Each row is a point on a tangle of strands that fork and nearly touch. The rows are in no order.
Two points are linked if the straight distance between their rows is under 76.6. Some points are linked to none.
Z_290: [ -7, -23,  42, -22, -10,  50, -21,  -2,  61,   7,  -2, -19,   0,  15,   0,
  20,  35, -14, -34, -15,  -8]
Z_98: [  4, -21,   1,  27,  13,  18,  -9, -35, -41,  -9, -42,   0,   2, -22,  20,
  -7, -13,   5,  15,   5,  -3]
Z_666: [-27,  17,  15, -23,  -7,  11, -14,  19,  56,   8,  13,   0, -15,  -1,   9,
   0, -15, -25, -21,  -3, -10]
Z_912: [ 23,  21, -32,  48,  -5, -32,  -5, -10, -36, -34, -14,  51, -16,  24,  -4,
 -27, -27,  31,  39,   2,  25]
Z_177: [-18,  30, -10,  23,  35, -13,  -1, -15, -27,   7,  30,  41,   3, -46,   5,
   3, -41, -13,  15,  33, -39]
Z_348: [ 38, -11,   6,  28,  -6, -13, -13,   6,  -7,   3, -41, -26,  -4,  16, -61,
  -1,  -4,  27,  -3, -46,  -3]
Z_497: [-38,   7,  22, -31, -16, -17, -17, -25, -19,  18,  47,  38,   2,  -3,  13,
  15, -11, -23,  55,  48, -27]
Z_227: [  4, -19,  14,  -8, -25,  28,  -2,  16,  41,   8, -31, -39,  13,  16,  -7,
 -19,  29, -15,  11, -18,  24]
Z_810: [-21, -24,  16, -30,   0,  30,  -5,   0,  12,  26,   4, -32,   7, -21,  35,
  -5, -11, -45, -30, -21,   5]
Z_459: [-16,   1, -26, -11, -13, -31, -10,   4,  -2, -30,   6,  35, -28,  -8,  35,
  -6,  -3,   4,  -5, -27,  30]
Z_298: [ -1, -11,   7,   0, -16,   6,  -1,   3,  11,   8, -39, -20,  16,  32,  23,
 -27,  10, -26,  15,   4,  24]
Z_763: [  5,  16, -23, -21,  -2, -36,  17,  24,   0, -24,  56,  34, -14,   2,  -1,
 -22, -30,  -1, -11,   1,  11]
Z_19: [ 29, -32,   0, -16, -29,  19,  13,  12,  18, -13, -12, -33,  16,  -9,  14,
   2,  37,  33,  -4, -35,  16]
Z_220: [-11,   1, -26,  11,  -5,  -9, -11,   7,   3, -24,  14,  36,  -6,   1,  -6,
 -28, -41, -12,  36,  20, -12]
Z_895: [-72,  11, -12, -17,  -7,  24, -12,  -5,  24,   6,  38,  -6, -15, -20, -12,
  34,  21, -53,   6,  10, -22]
Z_462: [ 18, -19,  23, -23,   6,  57,  11,  30,  48,  20,  12, -62, -20, -16, -18,
   6,   9,   0, -26, -69,  15]
Z_433: [ 52,  22,  -2,  14,   0, -47,  13, -10, -24,   2, -24,  14,  24,   5, -23,
 -20, -28,  36,  27, -12,  33]
Z_37: [-20, -35,  -5, -15, -11,  13,  -3,  27,  13,   4,  14,  -5, -13,  -8,  25,
  14,  32, -10,  -9, -30, -15]
Z_100: [  9, -22,  42, -31,  13,  28, -17, -12,  29,  12,   3, -13,   5, -30,  -3,
  -6,  -4, -15, -11, -23, -25]
Z_739: [-24,  -8,  24, -30,  -7,   3, -12,   2,   3,  10,  15,   6, -35, -15,   2,
   8,  18,  -8,  32,   8, -41]
Z_237: [ 47, -20,  24,  -3, -35,  48,   1, -13,  22, -26, -19, -64,   3,  -6, -31,
  -6,   6,  22, -36, -72,  23]
Z_724: [ 18,  -8,  -8,  -2, -14,  -1,  -9, -10,  19, -11, -24, -33,   7,  10, -18,
  10,   6,   0, -31, -49,  46]
Z_654: [-16,  16, -23,   8,  -3, -21,   1,   3, -17,  -7,  30,  65, -11, -10,   9,
 -23, -55,  13,  33,  41,   0]
Z_695: [ -4,  -8, -15,  10,  -3,   5,  21,  26,  -2,  23, -26, -11,  35,   1,   1,
  -3,  -4,  15,  -7,  23,   7]
Z_953: [ 46, -12,  24,   2, -15,  47,  11,   1,  11, -22, -25, -61,  13,   2, -21,
 -34,   4,   2, -20, -34,   0]
Z_395: [-30, -10,   5,  -1,  -5,   8,   2,   0, -16,  10,   3,   6, -29,  10,  -5,
  23,  19,   9,  31,  48, -35]
Z_340: [  8, -10,  18,  50,   9,  -2, -27, -25,  -9,  11, -63,  25,  16,   3,  -1,
  -2,   7,  16,  21, -12, -18]
Z_603: [  3,  -5, -26,  18,  14, -16,   3,   4, -33, -21,   9,  12, -15,  -6,   2,
  -5,  12,   1,  25,   0, -12]
Z_790: [ -7,  16,  -5,  42,  32,  -5, -12, -33, -45,   7,  18,  60,   8, -33,  26,
   6, -34,   6,  52,  38, -29]
Z_580: [  9, -10,  -9,  13,  27, -11,  -1, -16, -30,  -9,   6,  28,  28, -11,  13,
  15,  15,  11, -24,  16, -28]
Z_32: [ 35,  13,   9,   3,   2,   6,  11, -21, -19, -32, -21,  -4,  12,   4,  -3,
 -10,   3,  40,  17,  32,   2]
Z_593: [ 26,  13,   6,  -8, -15, -34, -17,  -6,  26,  -4, -12,  10,   6,  31, -27,
   1, -35,  19,  -7,   1,  31]
Z_172: [ 36,  16, -10,   0,  -3, -16,   5, -13, -14, -29, -12, -23,   0,  10,  -6,
 -24, -21,   6,  -5, -15,  26]
Z_377: [ 36,  -7,  33, -15,  13,  28,  -1,  -3,  16,  -4,  -7, -46,  -1,  -6,  12,
 -22,   7, -22, -53, -64,   3]
Z_147: [ 35,   9,   6,  19, -24,  -4,  -4, -11,  13, -47, -43,  -3,  14,  18,  13,
 -31,  22,  14, -11, -34,  -9]
Z_898: [ 46, -26,  43, -31, -13,  46,  -3,   2,  38,   6,  14, -65,   9,  30,  -9,
   6,  -4,   9, -41, -49,  33]
Z_986: [-45,  51,  -9,  18,  17, -11,   7,   5, -16,   6,  -7,  31, -17, -19,  45,
 -15, -16, -20,  31,  34,  -5]
Z_126: [-51,  25,   1, -39, -27, -19,  15,  14, -17,  12,  81,  30, -22, -11,  15,
   6, -23, -27,  24,  32, -26]
Z_82: [ -1,   8,  -6, -35,   7, -10,  21,  17,  21,  10,  20, -15,  14, -25,  -3,
   5,   5,   7,  -8,   9,  36]
Z_364: [-38,  13,   2,   1,  13,  -1,  -2,   1, -17,  15, -18,   0, -19, -24,  40,
  -4,  -1, -23,  13,   3, -11]
Z_938: [ 20,  -7, -29,  44, -23, -37, -16,  -5,  -7,  -6, -41,  19,  21,  39, -30,
  -7, -11,  15,  11, -24,  31]
Z_911: [ 18, -16,   0,  14, -16,  43, -13,  27,  72,  -1,   1, -41,  32,  19, -43,
   2,  23,   0, -25, -61,  24]
Z_877: [ 36,  25,   8,  19,   2, -15,  -2, -33,  -2, -18, -57,  -7,  19,   4,  -1,
 -20,  24,   5,   0, -47,  14]
Z_502: [-38,  10, -23, -27, -17, -18,  14,  13, -30, -11,  64,  47, -48, -16,  10,
   9, -21,   7,  12,  34, -10]
Z_489: [  4,  -5, -30,   7,   9, -32,   3,  32,  -5, -15,  14,   5, -30,   5, -14,
  -6,  28, -10,   9, -33, -11]
Z_769: [-40,   2,  10,   3,   0,   4,   0,   0, -31,  10,  46,  11, -17,   4, -18,
  27,  17, -25,  22,  45, -62]
Z_457: [ 18,  -7, -20, -10, -28, -13,   3,  33,  -3, -29,  27,  -9, -16,  50,  11,
 -20, -21,   0, -24,  -2,  25]
Z_884: [ 24,  18,  -6,   3,  23, -16,   1, -38, -34, -29,   3,  19,  -8,   2,  -5,
   1, -26,  26,  11,  36,  10]
Z_954: [ 15,   0, -15,  40,  20, -12,   4,  23, -18,  10, -16,   6,  10,  -5, -16,
 -17, -34,   5, -11, -20, -28]
Z_530: [  9,  -3,   8,   1, -26,  -7, -11,  18,  45,   5, -37, -14,   2,  10, -22,
 -22,  19,   8,  25, -38,   5]
Z_62: [-16,  19,   0,  -9,  16,  19,   9,   6,  25, -16,  20, -17,  -9, -11, -13,
  17,  53, -15, -25,   3, -31]
Z_467: [-24, -16, -24,  15,  14, -16,   4,   6, -22,  32,  32,  33,  46, -10,   5,
  -4, -15, -24,  13,  41, -17]
Z_598: [ -1, -22,  25,   0,  20,  76,   4,  23,  55,  27,  28, -58,   4,  -4,  -8,
   9,  13, -42, -48, -56,  17]
Z_247: [ 46,   7,  23,  13,   1,  -3,  11,  12,  17,  14, -28, -33,  21,  -1, -48,
 -17,   5,  10, -15, -62,  -4]
Z_757: [-69,  24,  -3, -16, -12,  -7, -22, -20,  26,   0,  40,  31,  -2, -13, -12,
  22,   6, -53,  27,  30, -24]
Z_661: [-13,  18,  -9,   5,   7, -11,   7,  -9, -32,  -7, -40,   5, -30, -19,  51,
  -3,  -1,  17,   5,  -6,  13]
Z_304: [ -2,   5,   5, -34,   4, -18,  -4,  11,  33,  -5,  37,  -9, -13,  23,  -5,
  12,  33, -21,   5, -10,  19]
Z_130: [ 33,  -6,  32,   7,   6,  12,  13, -20, -14, -10, -40, -11,   0,  -1,   4,
  -1,  42,  27,  -5, -14, -23]
Z_684: [ 24,  -6,   7,  11,   6,  -5,   0,   7, -14,   7, -22,  -5,   3,   8,   2,
  -2, -21,  18, -46, -14, -20]
Z_281: [  6, -25,  -1,  -2,  -4,  11,   2,  -2,  -6,  -8, -18, -24,  14,  19,  44,
 -23,  33, -37, -10, -21,  10]
Z_651: [-64,  22,  19, -13, -16,  -3, -15, -25,  -2,  15,  33,  25,   7, -17,  22,
   9,  13, -55,  60,  35, -39]
Z_205: [-13,  19, -14,  -9,  19,  -8,   3,  -8,  -7, -19,   5,   3, -25, -19,  10,
  15,  -5,   0, -34,  -1,   5]
Z_609: [ 38, -25, -22,   9, -35,   0,  14,  -2, -22, -30, -25, -29,   6,   1,  -5,
   6,  23,  48,  -6, -35,  28]
Z_701: [-60,  -6,   7, -28,  -7,  13,  -4,  -7, -14,  31,  21,   4, -22, -29,   2,
  48,  -1,  -2,  -8,  45, -26]
Z_390: [ -8,  26,   3,   6,  24,  14,  26,  -7, -14,   6,   5,   9,  20, -26,  -5,
   8,   8,   3,  28,  63, -37]
Z_181: [ -5,  -3, -12,  25,   8, -10,  -9,  -1, -35,  14, -28,   2, -10,  24,   8,
 -23, -37, -11,  45,  17,  17]
Z_2: [ 38,   9,   8, -11, -12, -24,  20,  15,  -7,  18, -15, -11,  15,   6, -16,
 -31, -40,  24,  34,   0,  12]
Z_903: [-51,  28,  17, -47, -28,   8,   7,  19,  12,  11,  55,   2, -31, -18,  19,
  18,  -1, -24,   3,  29, -36]
Z_572: [-14,   7, -21, -32,  -2, -20,  27,  19,   3,  -9,  70,  15,   0, -10,  -3,
 -14,  -4, -17,  24,  23,  10]
Z_434: [-26,  27, -15, -23,  10, -28,  18,   6, -32,   6,  23,  26, -44, -18,  11,
  12, -32,  14,   1,  27,  12]
Z_706: [ -7,  25,  -2,  63,  15,  -7, -16,  -6, -12,  10, -34,  51, -10,  11,   0,
 -12, -23,  21,  56,  26, -20]
Z_81: [ 47, -17,  14,  32, -15,  -7, -15, -10, -37,  -4, -51,  -9,  -1,  13, -14,
  -9,  -9,  33,  -1, -42, -22]
Z_435: [  6,  10, -17,   6,  12, -14, -13,  -9,  11, -15,  -7,   8,   7,  -6,   4,
   7, -24,   1, -62, -22,  10]
Z_588: [  6,  -3,  17,  20,  15,  -6, -20, -31,   7,   0, -51,   8,   6,  -9,   5,
  -2,  28, -17,  -3, -34,  -3]
Z_209: [ 24,   0, -17,  21, -11, -49,   1,  11,  10,  14, -28,   2,  36,  20, -37,
  -2,   4,  11,  -7, -44,  42]
Z_269: [-13, -17,  12, -15,   5,  24, -16, -22,  17,  -2,  -5, -18,   4,  10,  -9,
  10,  -1, -34, -27,  15,   0]
Z_999: [ 17,  21,  -9,  20,  23, -49,  21,   6, -33,  -5,  30,  59,  -4,  13,   3,
  -5,  12,  25,  46,  26, -12]
Z_930: [-35,  47,  -7, -21,   8, -22,  20,   1,   0,   2,  15,  16,  -7,  -8,  23,
  -3,   6, -19,  23,  39,   2]
Z_274: [ 34, -13,  23,  -4,  26,  -5,   5,  12,  12,  35,  -9, -24,  29, -17, -22,
 -13,  14, -21,  -7, -39, -12]
Z_252: [-13, -11,   2, -17,  16, -18,  -7, -35, -41,  29,  27,  30,   6, -25,  10,
  23,  -9,  -4,  53,  43, -12]
Z_125: [ -1,   1, -22,  48,  21,   2,   7,   3, -52,  -8,   1,  24, -30,  -6,   6,
   3,  -3,  31,  40,  28, -27]
Z_498: [ 13, -40,  48,   9,   1,  43, -14, -33,  21,  10, -46, -30,  12,  -7, -14,
   7,  37, -16, -43, -47,   8]
Z_840: [ 41, -25,   6, -40,  -4,   7,   8,  -6,   9,   2,  12, -51,   7,   9, -21,
  13,   6,   9,  -2, -17,  46]
Z_373: [ -8, -17, -33,   2,  -6, -20,  10,  54,  15,   4,  41,   1,  -5,  21, -22,
   5,  24,   1,  -3, -10,  -1]
Z_744: [ 24,  11,  -3,  15,  10, -23,   8,  -4, -15,  -4, -15,  25,  11,  -9,  10,
   4, -11,  47, -27,   6, -12]
Z_702: [ 17, -19,   3,  17, -10,  23,  -6,   1,  26, -19, -43,  -8,  23, -27,  -4,
 -16,  24,   8, -27, -59,  -7]
Z_573: [ 31, -30,  23, -19,  -6,  39,   9,  -6,   1,  -9, -15, -47,  16,   0, -10,
 -22,  -4,   0,  -5,   8,   1]
Z_6: [-20, -12,  15, -33,   5,   9, -11, -15,   1,  17,  35, -10,   7, -11,  21,
   4,  -6, -52, -15,   8, -11]
Z_143: [ 10,  13, -22,  35, -10, -17, -18,   4,   1, -42, -21,  30,   6,  16,  10,
 -27,   3,   8,  -3, -18,  -8]
Z_653: [  8,  -2,   6, -21,  26,   4,   2,   8,  28, -15,  48, -23,  -4,   4, -10,
  16,  37, -31, -30, -29,  -8]
Z_112: [-52, -12, -20, -18,  -3,  17,   1,  -8, -11,  13,  15,  16,   0, -46,   9,
  31,  11,  -3,  29,  36, -15]
Z_92: [-22,  23, -39,  12,  25, -27,   5,  -8, -11, -16,  17,  39,   0, -28,  -4,
   5,  -9,  -8, -21,   1,  13]
Z_625: [-44,  32,   0, -29, -20,   1,  16,  27,  12,   3,  40,   3, -18,   3,   5,
   8,   9,  -6,  28,  57, -15]
Z_339: [  5,  22,  16, -25,   4,  -2,  13, -12,  11, -13,  16,  13,  16,  -5,  -7,
   2,  -1,  18,  14,  64, -19]
Z_236: [-20,  -1, -28,  -2,   8,   3, -16,   5,  16, -30,  35,  13,   5, -21, -15,
 -18, -22, -39,   5,   0, -18]
Z_976: [  7,  18, -23,  30,  10, -39,   1,  -8, -42,  -8,  14,  63, -20,  27,  11,
 -19, -10,  17,  66,  28,  18]
Z_107: [ 10,  12,   7,  12, -11, -21,   2,  17,  -7,  23, -50,  20, -23,   9,  20,
  -6,   7,  48,  24, -15,  -6]
Z_543: [-37, -35, -35,  -4,  -3,   3,   8,  40,  -1,  14,  48,  -7,   0,  -2,   2,
  18,  18, -25, -18,  -7,  -8]
Z_941: [-42, -11,  11, -31,  -2,  33,  -3,  25,  38,  36,  34, -28, -14, -25,  20,
  25,  11, -39, -23, -24,   1]
Z_445: [ 21,  -7,  17, -21,  -8,  12,   6,   2,  20, -11,  -6,  -7,  22,   6, -15,
   9,  14,  39,   8,  31,  -4]
Z_555: [ -1,  14, -25,  16,  23, -29,   2,   8, -18, -13,  31,  49,   4, -34,  14,
  -7, -29,  12,  -8,   1, -29]
Z_696: [ 12,  14,  -1,  43,  -2, -24,  -7, -11, -38,  14, -50,  31, -21,   8,  31,
   0,  -8,  45,  49,  -3,  19]
Z_119: [-49,   2,  14, -27, -22,  14, -12,  33,  54,  35,  44,  -4,  -8,   4,   5,
  20,   2, -41,  -1,  -5, -10]
Z_649: [-14,  -4,  -9,  14,  23, -17,  -7, -24, -40,   7,  19,  52,   5, -48,  17,
  22,   9,   9,  50,  20, -33]
Z_16: [ 24,   4,   8,  -2, -17,  -4,  -6,   6,  21, -33,  -1, -28,  -6,  61,  -3,
 -24,   1, -11, -18,   2,  15]
Z_44: [-17, -29,  -2,  14,  -4,  24, -10,  22,  36,   3, -19,  -4,  13, -25,  11,
   8,  32,  -4, -31, -46, -16]
Z_285: [-24,  34,  -7,  -2,  15, -44,   8, -21, -30,   1,  48,  71,  -5,  24,   4,
  16,   5,  -2,  20,  62,   2]
Z_200: [ 32, -16,  30,  14,  -5,  38,   8, -28, -10,  -2, -58, -37,  37,  -5, -16,
  -5,  15,  14, -46,  -8,   9]
Z_828: [ 21,  23, -16,  18, -17, -23,  25,   0, -45,   4, -40, -19, -23,  25,   7,
  -9, -16,  33,  26,  -1,  55]
Z_760: [-29,  -1,   5, -13,   1,  26,  -6,   7,  25,  12, -13, -15, -27, -15,  -2,
  37,   1,   9, -51,  -5,  -9]
Z_132: [ 30, -28,  29, -11, -16,  29,   2,  -3,   1, -14, -29, -30, -10,   0,  13,
   4,  45,  27, -30, -34, -14]
Z_64: [ -9, -16, -18,  -8, -17,  -5,   7,  33, -18, -12,  26,   9, -24,  19,  26,
 -14, -15,  -4, -17,  13, -12]
Z_449: [-16, -33, -28,  17,  11,  16,   5,   7, -21,  10,  10,  -1,  39, -20,   9,
  -4, -10, -29, -10,  19, -27]
Z_208: [-17, -10,  -6, -34,   1,  -4,  -8, -32, -14,  -7,  22,  -4,  -2,   1,  12,
   3, -12, -36,  17,  33,   6]
Z_361: [-28, -10,  36, -30,  -4,  63, -27,  -9,  74,  12,  42, -30,  -8,  23,  -2,
  38,  31, -41, -33,  -4,   9]
Z_368: [-16,  12,   4,   4,  16, -12, -16, -29,  -9,  18, -26,  20,  -1,   5,  17,
  10, -32,  -8,   8,  45,  19]
Z_622: [-11,  -8,   2,  -7,  23,   9,  -2, -32, -16,  -9,  32,  16,  30, -29,   6,
  23,  18, -18, -11,  29, -47]
Z_3: [-41, -16, -14,  -6, -11,  -4,   5,  14, -34,  19,  31,  20, -18,  -7,  40,
   7, -23,  -3, -16,  26, -35]
Z_855: [  6,  22, -30,  38, -16, -24,  -6,   2,  -8, -31, -20,  40,   8,  17,  27,
 -43, -32,  11,  22,   5,  16]
Z_189: [ 26,  11,  -4, -19,   3, -46,   3,  -2,  10, -19,  28,   7,  -8,  41, -21,
   4,  26,  -3,  -7,  -8,  25]
Z_75: [ 18,  14,  -6,  32, -14,   9,  17,  13,  -2,  14, -57, -13,  46,   9,  12,
 -30, -24,  17, -11,   6,  10]
Z_123: [ 19,  -6, -15,  43,  -1,  10,  -1, -38, -57, -19, -60, -13,   2,   5,  11,
  -3,  -4,  31,  13,   0,  30]
Z_716: [ -5,  10,  -1,  -2, -16,  -9,   1,   9,   0,   8, -48,  -8, -26,   2,  32,
   3,  -2,  31, -15, -20,  17]
Z_746: [-12,  37,   3,  18,  27, -32,   2, -11, -29,  12,  31,  54,  -1,   4,   1,
  13,   5,   3,  57,  58, -23]
Z_862: [  8,   5,  10,  -3,  25, -20,  20,  12, -37,  41,   8,  15,  19,  16,  19,
  -3, -18,   2,  15,  39, -16]
Z_595: [ -6,  47, -29,  42,  39, -17,   5, -28, -45, -12,   9,  45, -12, -15,   5,
 -14, -36,   4,  36,  37,  27]
Z_46: [ 44, -12,  -1,  -7, -48,   9,   6,  -5, -13, -24, -24, -48,  -1,  26,  11,
  -2,   0,  40, -33, -45,  32]
Z_540: [ -3,  26, -18,   5,  28,  -4,  -1, -42, -37, -28,  23,  20,   4, -15,   4,
 -10, -24, -15,  35,  41,   2]
Z_218: [ 21,  -3,  42, -42,  -4,  32,  -9,   2,  40,   9,  16, -50,  -9,  33,  14,
   4, -13, -16, -39, -15,  26]
Z_490: [ -8, -23,  -9,   2,  16,  33,  12,  -1,  -4,  -5,  23,  -9,  42, -35,   9,
  -1,  32, -30, -24,   7, -39]
Z_151: [ 17,  36, -13,  10,  15, -41,  17,  -7, -16,  -2, -23,  18,   2, -17,  -5,
  -4,   0,  33,  26, -11,  30]
Z_213: [ 13,  13,  -8,  -4,   6, -44,   5,  -3,  -7, -22,  23,  40, -13,  32, -10,
  12,   6,  31, -11,  24,   5]
Z_552: [ -3,  40, -16, -12,  18, -28,  29,   4,  11,  -3,  -5,   4,   4, -12,  -7,
  -7,   2,   8,   8,  23,  30]
Z_363: [ -8,  21,   3,   1,  22, -37,  -3,  -6, -14,   5,  29,  43,   6,  22,  -2,
  26,   0,   5, -17,  48, -15]
Z_135: [ 22, -11, -14,  25,   1, -28,  -7,  18,  -9,  -6, -16,  -1, -27,  26, -36,
  -3,  10,  11,   4, -38, -15]
Z_670: [-16, -21, -11,   1,  -9,  16, -24,  27,  48,   2,   3,  -8,  -4,   9, -34,
  15,   5,  -3, -17, -16,  -3]
Z_629: [  4,   0, -25, -31, -10, -23,   3,  19,  23, -34,  43,  17, -21, -20,  10,
 -11,  -5,   8,  -6, -34,  23]
Z_389: [-18, -18,   6, -20,  -6,  40,  -2,  29,  37,  29,  11, -37, -17, -14,  16,
  34,   0,   0, -60, -28,  10]
Z_759: [ 38,   1,  -3, -39,  -1, -13,  26,  22,  28,   6,  36, -32,  19,   1, -24,
  12,   1,  19, -20, -15,  41]
Z_187: [ 24,  21,  -7,  -7,  -5,  10,   9,  23,  20, -13,  -5, -53, -36,  11, -32,
  -7,  -9,   2, -13, -47,  20]
Z_501: [ 23,  -2,  20, -20,   7,  16,   4,  19,  39,   1,  12, -45, -22,  -1, -40,
  14,  10,   7, -22, -42,   4]
Z_934: [ -8, -12,  21, -19,  -8,  -7, -18,  18,  32,  16,  -9,  -4, -32,   3, -16,
  -4,  16, -11,  29, -26, -15]
Z_754: [ 19,  17,  17,  50,   7, -17, -28, -20, -13,   4, -53,  31,  -5,  19,  -3,
 -15, -36,  20,  26,  -2, -16]
Z_7: [ -9,  15,  11,   0,  33,  21,  19, -14,  -6,  23, -15, -13,  33, -29,  -4,
  10,  -3,  -8, -14,  45, -17]
Z_858: [ -6,  25,   6,  -5,  -8,   2, -12,  13,  36, -27,   1,  -6, -22,  26,  -2,
 -13,  -9, -14, -30,   0,  -3]
Z_791: [-14, -24,  42,   7,   1,  50, -18, -14,  33,   8, -41, -15,  -8,  -1,  -8,
  12,  48, -16, -38, -20, -20]
Z_640: [ -3, -12,  22,  16,  15,  39,   1, -23,  -2,   4, -44, -11,  22, -16, -20,
  -3,   4,   7, -13,  38, -25]
Z_423: [ 16,   0, -22,  17,   3, -40,  12,  15, -52,  10,   1,  21, -12,  23,  10,
 -11, -20,  21, -10,   0,  24]
Z_697: [  2, -24,  15, -40, -12,   7, -31,  -5,  43,   3,  31, -16, -14,  27,   1,
   9, -24, -23, -20, -18,  32]
Z_398: [-16,   7,  -5,  -8,   5, -19,  -4,  10,  12,   4,  36,  29,   4,   6, -10,
  17,  12, -15,  -7,  18, -29]
Z_481: [ 20,   8,  12,  20,  23,  -6,  32,  12, -29,  33, -33, -10,  31,   4,  14,
  -4,  -4,  20,  10,  33,  -7]
Z_350: [ 38,  -3,   2,  -4, -40, -14,   5,  11,   2,   8, -34, -28,  22,  11, -13,
 -29, -40,  22,  15, -34,  37]
Z_224: [-16,   9,   7,   3,  -3, -30, -14,  23,  20,  15, -20,  31, -19,   7,   0,
  -2,   5,  10,  21,  -9, -15]
Z_255: [ 34,  -4,  11,  29, -19,  26,  16, -24, -17,  -1, -71, -30,  53,   7,  -1,
 -15,  -4,  29, -14,  11,  18]
Z_169: [ 14, -12,  -9, -21,   8, -11,  -8, -33, -16, -15,  -3,   0,  19,   3,  15,
 -23, -10, -16,  34,  21,  32]
Z_978: [-35, -18,  -2, -19,   2,  49, -14,  -8,  48,  -1,  26, -36,  12,   9,  -5,
  23,  10, -41, -41,  11,  25]
Z_365: [ -9,  -9,   1,  40,  19,  28,  -4, -27, -43,  -2, -25,  20,  -7, -10,  20,
   3,  -4,  22,  25,  41, -34]
Z_110: [-40,   2, -15,  17,  -7, -22, -11,   4, -12,  14,  36,  69,  16,  -9,   5,
   0, -25, -10,  39,  44, -24]
Z_673: [ 32,  13, -20,  50,  -5, -14,   8, -32, -60,  -9, -53,   9,  -6,  -3,  19,
  -3, -12,  65,  40, -11,  35]
Z_785: [  4,   3,  21,  -9,  20,  22,  17,  -8,   4, -14, -20, -18, -10, -22,   6,
   3,  60,  -5, -16,  -6, -34]
Z_662: [ -7,  12, -25,  48,   7, -24,   6,   7, -56,  10, -16,  22, -23,  46,  11,
 -15, -32,  12,  20,  30,  32]
Z_8: [ 30, -15,  11,  21, -32,  41,  -1,  20,  49,  -2, -40, -32,  40, -10, -33,
 -10,  13,  13, -36, -66,   3]
Z_631: [-21,   4, -11, -49,  -6,   3,  20,  25,  26,  13,  68, -13,  16, -22,   6,
  15,   6, -16,   3,  15,  11]
Z_231: [-14,  -5,  13,  -8,  -3,  19,  -9,  -2,  11,  12, -44, -27, -36,  -9,   3,
   7,  12,   2, -18, -24,   8]
Z_816: [-43,  -3,  15, -22,   2,  42,  -7,  -2,   9,  16,  14, -21, -28, -23, -12,
  32,  -6, -15, -37,  19, -39]
Z_139: [-56, -16, -37,   5, -24, -27, -16,   7,  -3,   3,  45,  52,   4, -11,   6,
  11,   2, -31,  33,  15, -12]
Z_333: [  8,   7, -12,  15,  32, -11,  13,  19,  -3,  12,  -2, -10,  15, -19, -15,
  -7,   4, -22, -10, -29, -22]
Z_276: [ 10, -30,  26,   4,  18,  51,  -3, -10,  26,  19, -11, -56,   7,   0, -25,
  12,  29, -39, -55, -52,  23]
Z_919: [ 14, -34,  -6, -23, -11,  30,  13,   9,  12,  -8,  20, -31,  25,   8,  -8,
   3,   8,   7,  -3,  29,   0]
Z_88: [ 50, -34,  13, -30, -19,  33,  -3, -10,  18, -18,  12, -72,  -9,  13, -28,
   2,   0,  12, -16, -52,  42]
Z_811: [-38,  -5,   3, -18,  -5,  -4,  -3,  12,  -9,  17,  75,  14,   1,   2, -12,
  37,   8, -32,  -6,  28, -45]
Z_682: [ -1,   5,  -6,   7, -14,  -7,   8,   2, -18,  11, -52, -24,  -8,  21,  14,
 -24,  -7,  10,  32,  16,  40]
Z_383: [  3, -36,  22,   8,  -4,  60,  -1, -18,  10,  -5, -32, -24,  31,  -6, -14,
   5,  23,   3, -46,  22,  -9]
Z_375: [ 16, -22,  17, -39, -13, -15, -22, -15,  26,  -2,   4,  -5,   4,  21,  -9,
  -5, -28,  -1,  11,   7,  26]
Z_529: [  5,   1, -19,  15, -10, -41,  -9,   2,  -2,  -2, -16,  29,  -6,  34, -35,
 -10, -21,  26,  20,  16,  42]

A fork is a point with three links, a tip a point with one. Leave the first point through the second and follow the links. Name the first fork or tip that comes.
Z_92 / Z_555 => Z_895
Z_363 / Z_213 => Z_46
Z_706 / Z_754 => Z_363
Z_187 / Z_501 => Z_6

Follow the links from the first point to the second, and from the first to the third. Name the last point that the two ways share.
Z_290 / Z_702 / Z_32 => Z_716
Z_423 / Z_938 / Z_760 => Z_716
Z_640 / Z_125 / Z_593 => Z_88
Z_110 / Z_298 / Z_631 => Z_107
Z_177 / Z_930 / Z_739 => Z_107
Z_701 / Z_457 / Z_7 => Z_760
Z_785 / Z_37 / Z_181 => Z_934
Z_695 / Z_281 / Z_903 => Z_930

A fork is a point with three links. Follow the links from the first point to the second and name the forks in between, in order.
Z_572 / Z_739 => Z_82 > Z_552 > Z_930 > Z_716 > Z_107 > Z_934
Z_373 / Z_625 => Z_489 > Z_107 > Z_716 > Z_930
Z_919 / Z_62 => Z_88 > Z_82 > Z_552 > Z_930 > Z_716 > Z_107 > Z_934 > Z_363
Z_434 / Z_290 => Z_930 > Z_716 > Z_760 > Z_941 > Z_6
Z_125 / Z_622 => Z_489 > Z_348 > Z_684
